Points on a hilly landscape, in no order, each with its height.
From any point a climber steps to the highest of the 2 points nearest to it. It stops when none of these is higher. Distance is the straight distance between rows; heights are no part of it.
q332: [ 88 127 107  89 113 112  70  93  82 112  85  93 113 125  79  97 111  75
  77  80]  height 263
q845: [ 88  98  74 111 126 126  93 142 110 135  96  73 124  98  79  93  68 105
 108  88]  height 193
q582: [ 99  88 132 107 115  88  99  41 110  93  91  96 123 127 121  82 113 129
 101 103]  height 303
q614: [106  90 116 132 107  84 101 117 159 115  94  74 120  91 109 101 117 133
  93 131]  height 40
q164: [ 61  77 133 122  76 122  95 157  93  88  69  92 117 111 100 108  67 112
 104 113]  height 587
q821: [ 77  55 129  94 119  57 104  89  94  87 104  81 108 119 111 100 135 131
  96 143]  height 474
q853: [ 70  89  85  90  91 104  79 107  92 128 115 112 141  97 123 120 104  90
  87 112]  height 200
q786: [151 115 120 110 107 107  99  91  98 105 144 124  87  96  93 145  83  84
  94  84]  height 429
q299: [ 66  95 100  90  92  81  79  65  95  93 100  90 131 116  63  80 126 124
  87 102]  height 597
q691: [ 95 152  89  82  72 101  87 121 107 107  94  96  62  83  84  75  82  99
 130  97]  height 298
q464: [107 132 104  70 128  59 128  86  78  69  86 119  96  77  97  93 148 101
  85  87]  height 475
q260: [120 115  93  75 151 127 127 120  87  83 118 106 105 101 116  92  99 119
 123  53]  height 497
q180: [ 94  88  93 152  69 116  85  70 125  87 101 105  93  81  91 118  64 102
  89 103]  height 494
q412: [111  82 109 119  80 114  85  80 130 127  95 113 112  95 138 112  66  89
 106 106]  height 627
q638: [ 83 106 123  97  76 113  77 115  85 145  81  93 117 125 106  82  92 102
 101  91]  height 492
q215: [107 109  84  73 127 123 115 106  67  92  81 101 135 111 123  64  89 113
  72  77]  height 466
q931: [ 92 105 119  98  76 127 113 109 103  79  68  91 121  92 121  76  83 147
  66  91]  height 371
q354: [105  84  65  80 102 132  95  83  97 110  88  85  82  94 108  76 114  90
 134 118]  height 238
q465: [105  84  93  72 107  82 128 106  48  84  97 113 127 119 108  67 136 126
 105  95]  height 573
q680: [134  92 126 115 112  66 100  83  93 107 103 115  76  92  87 141 107  88
  55 131]  height 503
q578: [ 79  80 104 131  83 124  81  93 126  85  87  93 101  86  92 103  81 109
 129 115]  height 447
q986: [112 154  98 112  95 119  90 120 100  93  71  85  47 107 114  95  48  49
 105  91]  height 264
q694: [118 106 111 154  90 118 101 104 103 101 137 121  76  94  96 146  81  72
 110  83]  height 416
q829: [ 83 119  46  79  97  91 111 115  87  76 120  97  37 126  88 120  69  67
  83  72]  height 403
q554: [142 101 112  99 109  92 105  83 142 114  70 107  85  85 135  99 113  69
  89 123]  height 379
q384: [139  99  99 114  73 113 105  88 133 125 102 105 105  87 138 129  76 103
  57  94]  height 535
q75: [127 114 125  99 140  49 111  55 112 139 109 123  97  78 101 109 103 127
  77 102]  height 588
q650: [ 55 100 127 113  67 109  75 135  81  90  86 127 123  85 101 127  76  95
 108  99]  height 640
q113: [115 129  98  82 100  83 121  63 114 101 102  84  79  93  88  90 130 146
  86  75]  height 530
q541: [124 108  75  83 115  98 114 107 126 135  98  76  99  88 108  81 142  95
 104 106]  height 186
q597: [102  98 134  94  93  98  91  91  97 114  92  89  91 137  82  77 130 107
 138  97]  height 664
q149: [102 147  76  70 100  99 127 115  73  79 104 105  96  82 120  64 109 126
 111  58]  height 528
q87: [ 63 105  84  95  88 115  99  78  98  78  86  84  99  85  85  70 136 132
 122  92]  height 585
q453: [153 100 114  96 106 112 116  83 116 121  92  91  67  93 128 115 110 104
  84 105]  height 409
q441: [ 97  83  87 111  89 110 102 110 109  89 112  95  89 102  76 119 122 100
  98  97]  height 395
q108: [ 75 116 100  91 100  99  86  76  77  93  79  91 121 106  88  60 148 100
 106 101]  height 647
q28: [ 89  84 132  80  96  99  86 104  77  93  94 112 121 129  92  68 104 111
 114 118]  height 639
q838: [ 85  80 122 142  89 109  90 104 144  67  71  95 103 122 111 110  92  79
  81 111]  height 316
q163: [ 82  74 122  83  91  83  92  95  75 117 133 133 134 111 121 111  51 115
 119 103]  height 353
q996: [ 83  87 106  86  87  97  86  82  64 142 118 117 107  99  87 123  50 113
 126  78]  height 389
q958: [120  81  61  80  85 117 106 102  94 103 108  91  52  91  87  94  88  78
 138 108]  height 260
q682: [118 110 103  89 114 128 126 122  79  99  92  89 134 100 126  78 105 157
  69  85]  height 432
q459: [ 92 138 101 109  66 105  82 116  89 105  87  92  58 101  84  90  76  56
 112  92]  height 280
q876: [107  88 131 116 107  96  76  89 113 133 117 107 127  99 148 127  96  92
  99 127]  height 739
q664: [ 76 107  76  80  90  91 109 118  96  78 100 110  67 102  87 113  88  78
 110  68]  height 438
q407: [ 86  51  66  92 105  99 113 112 105 104  99 114  99 119 113 109  84  53
 116  95]  height 143
q68: [101  79 102 107 108  53 120  45  91  79  92 105 125 133 113  63 121 135
  96  88]  height 317
q70: [102 128 111  92  83  93 106 136 117 101  81 100  92 106  91  98 134  82
  87  89]  height 608
q448: [104  87 105  92 107  58 137  61  79  95  84 111  92 109 117  91 145 130
  85  77]  height 332
q708: [134 123 135 129  93  93 101 139 123 100  85  95  99 124  86  99 107  67
  69 107]  height 668
q772: [ 92  67  79 131  67  90  96  86 122 100 122 119 116  92 109 124  79  89
  77 115]  height 551
q675: [ 79 100  91  97 107 107  76 120  74 105 103  95 106 129  51 113  81  59
  73  73]  height 253
q176: [ 93 150  95  75 136 117 117 123  80  62 113 104  80  91  94  87  89 127
 125  58]  height 506
q558: [107 107 108 123 101  82  94 120 158 108  89  99 131  93 105  81 116  79
 114 138]  height 68
q322: [ 88  70 122  91 120  56 120 102  75  86  96 110 132 119 121  71 137 120
 115 128]  height 545
q359: [134 111 100 138 121  78 105  78  92 113 112  94  56  75  66 137 130  71
  59 127]  height 556
q544: [114 100  61 108 101 115 115 106  91  65 105  94  48  71  66  92  71  68
 134 125]  height 281
q915: [ 91 112 138 106 115 112  65  98  91  96  74  84 127 134 102  95 117  87
  79 115]  height 276
q820: [ 76  73  79  97 119 102  97 141  89 105 102  84  96 133  55  97  92  64
 114  88]  height 242
q555: [ 98 130  81  94  66 120  97 123 112  78  90  92  40  81 120 100  98  93
 123 110]  height 343
q216: [ 76  58  75  68 105 104 104 116  83 117  98 107 124 116 117  85  63  86
 108 102]  height 130
q379: [111 107 112 116  97 105  95 104 140  69  55 109  99  94 118  99 107  58
  76 115]  height 347
q932: [103 143 111  85 125  96 112  82  57  57  96 117  92  74 128  87 148 113
 119  84]  height 462
q288: [137 100 124 111 116  92 101 114 104 103 127 114 109  96  90 148  95  97
  57 105]  height 454
q406: [113 111 112  98  85  87 128 101 103  74  68 111 134 101 132  50 100 146
  74  83]  height 328
q271: [109  95 114  80  96  95 105  96  97 116 101 120 134 101 149  96  83 110
  71 106]  height 283
q907: [ 96 107  87 115  83 132  95  84 127  83  92  91  65  68 108 102 106  95
 133 105]  height 400
q302: [114 121 120 118  98  90  82  89 134 118 110  92  92 106  80  99 126  96
 130  91]  height 689
q748: [ 75  79  59  99  89 100  89 127  79 112 112 120 121  83  94 118 110  51
  90 112]  height 169
q49: [ 77 114 112 109  98 110  76  82  94 102 100  96 120  93  61  70  81 137
 137 102]  height 441
q950: [ 78  82  60  88 100 110 102 134 101 100  87 101  90 105 102  93 119  38
 104  99]  height 154
q658: [150 113  85 121  97 139 110  82 132 116 114  87  74  77 128 138  88 108
  76  88]  height 460
q565: [131  80 109 126 109 115  93 126 118 117 156 111 119  95 102 130  70 116
 117 117]  height 378
q807: [137 125 123  92 120  77 117  67 111 114 123 109  98  80  95 122 115 151
  74  74]  height 564
q133: [113  98  74 112 112 140 108 110 118  73  99  66  50 121 103 129 106  92
  73  76]  height 324
q775: [102  86  96 117  67  82  91 101 143  82  99 114 113  87  89  73  88  84
 102 136]  height 82
q891: [106  87 108  85  99  83 114  87  98 102 100 102  99 115 101 110 128 109
  70  89]  height 354
q290: [ 95 105 106  77 122 122 107 113  77 111 102 101 118 119 101  90  80 114
 106  69]  height 485
q423: [135 113  96  48 118  95 130 106  98  94 107 119  83  94 120  85 127  90
 113  90]  height 610
q285: [105  74  79 120  80  76  82  73 117  97 154  91 126  84 100 110  71  88
  75 146]  height 489
q100: [112 114 107  95 116 134 103  91  94  64 104  73  57 107  94 133 137 116
  87  82]  height 423
q408: [ 59 101 116  84  70 102  85 127  70 118  69 104 127  98  93  76  55 114
  95 104]  height 493
q579: [121  87 125 157  95 131  88 107  93 112 137 106  97  96  95 132  56 104
 132 113]  height 399
q20: [115  92  80  52 115  79 151  99  77  79 103 118  97 117 112  78 134 109
  96  68]  height 593
q720: [113  85 114  80  92  86 115  95 115 120 115 139 123 104 140  95  66 109
 121  97]  height 319
q592: [ 89 121 103  80 126 128 103  85  70  56  86  87  73  91 107 105 145 111
 110  92]  height 448
q677: [ 75  91  76  97  93 116  82  75  94  89  93  75  84  88  48  80  88 125
 127  94]  height 496
q879: [ 99  91 111 114  87 119  95 105  89  93 115  87  55 124  69 122 106 103
 127  79]  height 435
q881: [ 83  92 122 125  99 116  93 130 138  73  55  84 108 130  89  80  99  84
 108  94]  height 294
q738: [109  83 118 103 108  63  84  73 114  84 125 104 125 104 101 120  89 101
  72 133]  height 428
q846: [123 106 102  69 100  75 105  90  93  91 113 118  64  92  96 108 132  60
 116 110]  height 630
q3: [ 98  83  66 130 103 127  97 103  89  82 112  94  90  74  53  98  86  78
 131 133]  height 304
q576: [ 99  71 111  85  80  99  94 118  93 131 109  91 118 135 105  82  96 104
  96 129]  height 567
q961: [102 108  66  99 105 109 100 129 127 140 118  83 109  99  89  91 108  93
 108  83]  height 160
q416: [ 40  86  95  96  68  99 107 102  85 103  59 107 131  84 113  69  67 131
 110  92]  height 529
q273: [ 71  76  98 116 118 116  89 154  96 119  96  84 123 129 100 106  76  79
 119  99]  height 224
q298: [125 126  92 114  99  86  96  86 106 105 104  95  61  82  86 113 141  49
  90 124]  height 599
q804: [ 87  76  76  68 107 100 101  91  76 100  98 127 113  77 103 106  51  91
 117  97]  height 116
q493: [ 93 105  99 105 103  71  84  65 114 105  96  81 119  97  66 104 123 135
  53 118]  height 514
q71: [ 89  97 141 108 130 100  90  79  96  79  77  72 126 138 103  87 127 140
  78 117]  height 291
q636: [114 121  62  87 111 105 122 129 119  66 122  91  43 127 112 129  90  72
  80  67]  height 348
q506: [ 57  93  94 125  62 104  91 124 103  93 115 114 120  72  89 133 102 106
 104  92]  height 733
q422: [146 117 129 111 118  90 104 105 127 119 104  95  89 116  86 112 113  71
  97  94]  height 718
q930: [ 75 102 108  88 114 112  76  78  56 128 106 109 129  95  76  88  67 118
 140  96]  height 414
q218: [ 72  85 100  80  96 112 105 115  73 101  88  91  72 111  81 106  80  97
 134  72]  height 463
q945: [121 116 142 102 130  73  88  80  90 143 105 112 119  88 123 120 108 112
  87 127]  height 631
q890: [120 128  90  66 121  70 130  99  86 100 104  88  71  81  89  91 156 131
  84  98]  height 495
q461: [ 87 122 106  84 100  92 127 127  97  86  89 105  97  94 120  93 134 104
 110  66]  height 568
q7: [ 83 104 109  92  98  85  96  80  67 123 117 117 155  95 138 111 110 125
  81  94]  height 244
q208: [ 51  93  85 104  63  95 100 102 111 115  87 111 106  76 111  99  89 114
 119  76]  height 601
q13: [ 94 147  92 118 119 112  95 133 114 101  66  71  85 102  89 103  35  72
 105  65]  height 243
q702: [106  73 101  93  51  93  86  89  95  77  93 123 105  83  98  82  61  94
  92 148]  height 92
q989: [118  81  58 123 116 122  90  99 104 104 137  86  98  86  80 108 128  80
 119 136]  height 334
q478: [130  85  86 147 106 105 102 110 112 120 159 103 107  89  82 124 105  91
 126 123]  height 358
q125: [ 72  69  87  86  71  96  80  72  75  97  89 128 117  90 102 110  51  85
  82 116]  height 104
q487: [121 107  53  87  99 111  97  71 135 117 113  69  69  82 100  82 127  96
 120 110]  height 211
q613: [ 78  85 110 104 131  51 102  72 101 103 100  83 116  92  94  92 125 153
  69 136]  height 415

Call two points neighbours if one is among the 2 nearest of the other. Go from one point of each pair to the other, from neighbour to neighbour, staying as high as possible. Name the lowest point that can't be avoided.
q876 / q108: q961
q876 / q218: q133
q422 / q506: q638
q108 / q846: q613

Write out the way that a climber takes from each point below.
q541: q487 > q354 > q958 > q544 > q3 > q989 > q478 > q565 > q579 > q694 > q786 > q288 > q680 > q359 > q298 > q846
q845: q273 > q820 > q675 > q332 > q915 > q71 > q582 > q68 > q448 > q891 > q441 > q879 > q218
q133: q100 > q592 > q932 > q464 > q890 > q113 > q807 > q75 > q945 > q876
q406: q682 > q215 > q290 > q260 > q176 > q149 > q461 > q70 > q708 > q422
q13: q459 > q691 > q555 > q907 > q578 > q180 > q772
q558: q775 > q702 > q125 > q804 > q216 > q407 > q950 > q748 > q853 > q7 > q271 > q720 > q163 > q996 > q930 > q49 > q677 > q87 > q108
q881: q379 > q554 > q453 > q658 > q384 > q412 > q876
q931: q682 > q215 > q290 > q260 > q176 > q149 > q461 > q70 > q708 > q422
q986: q459 > q691 > q555 > q907 > q578 > q180 > q772
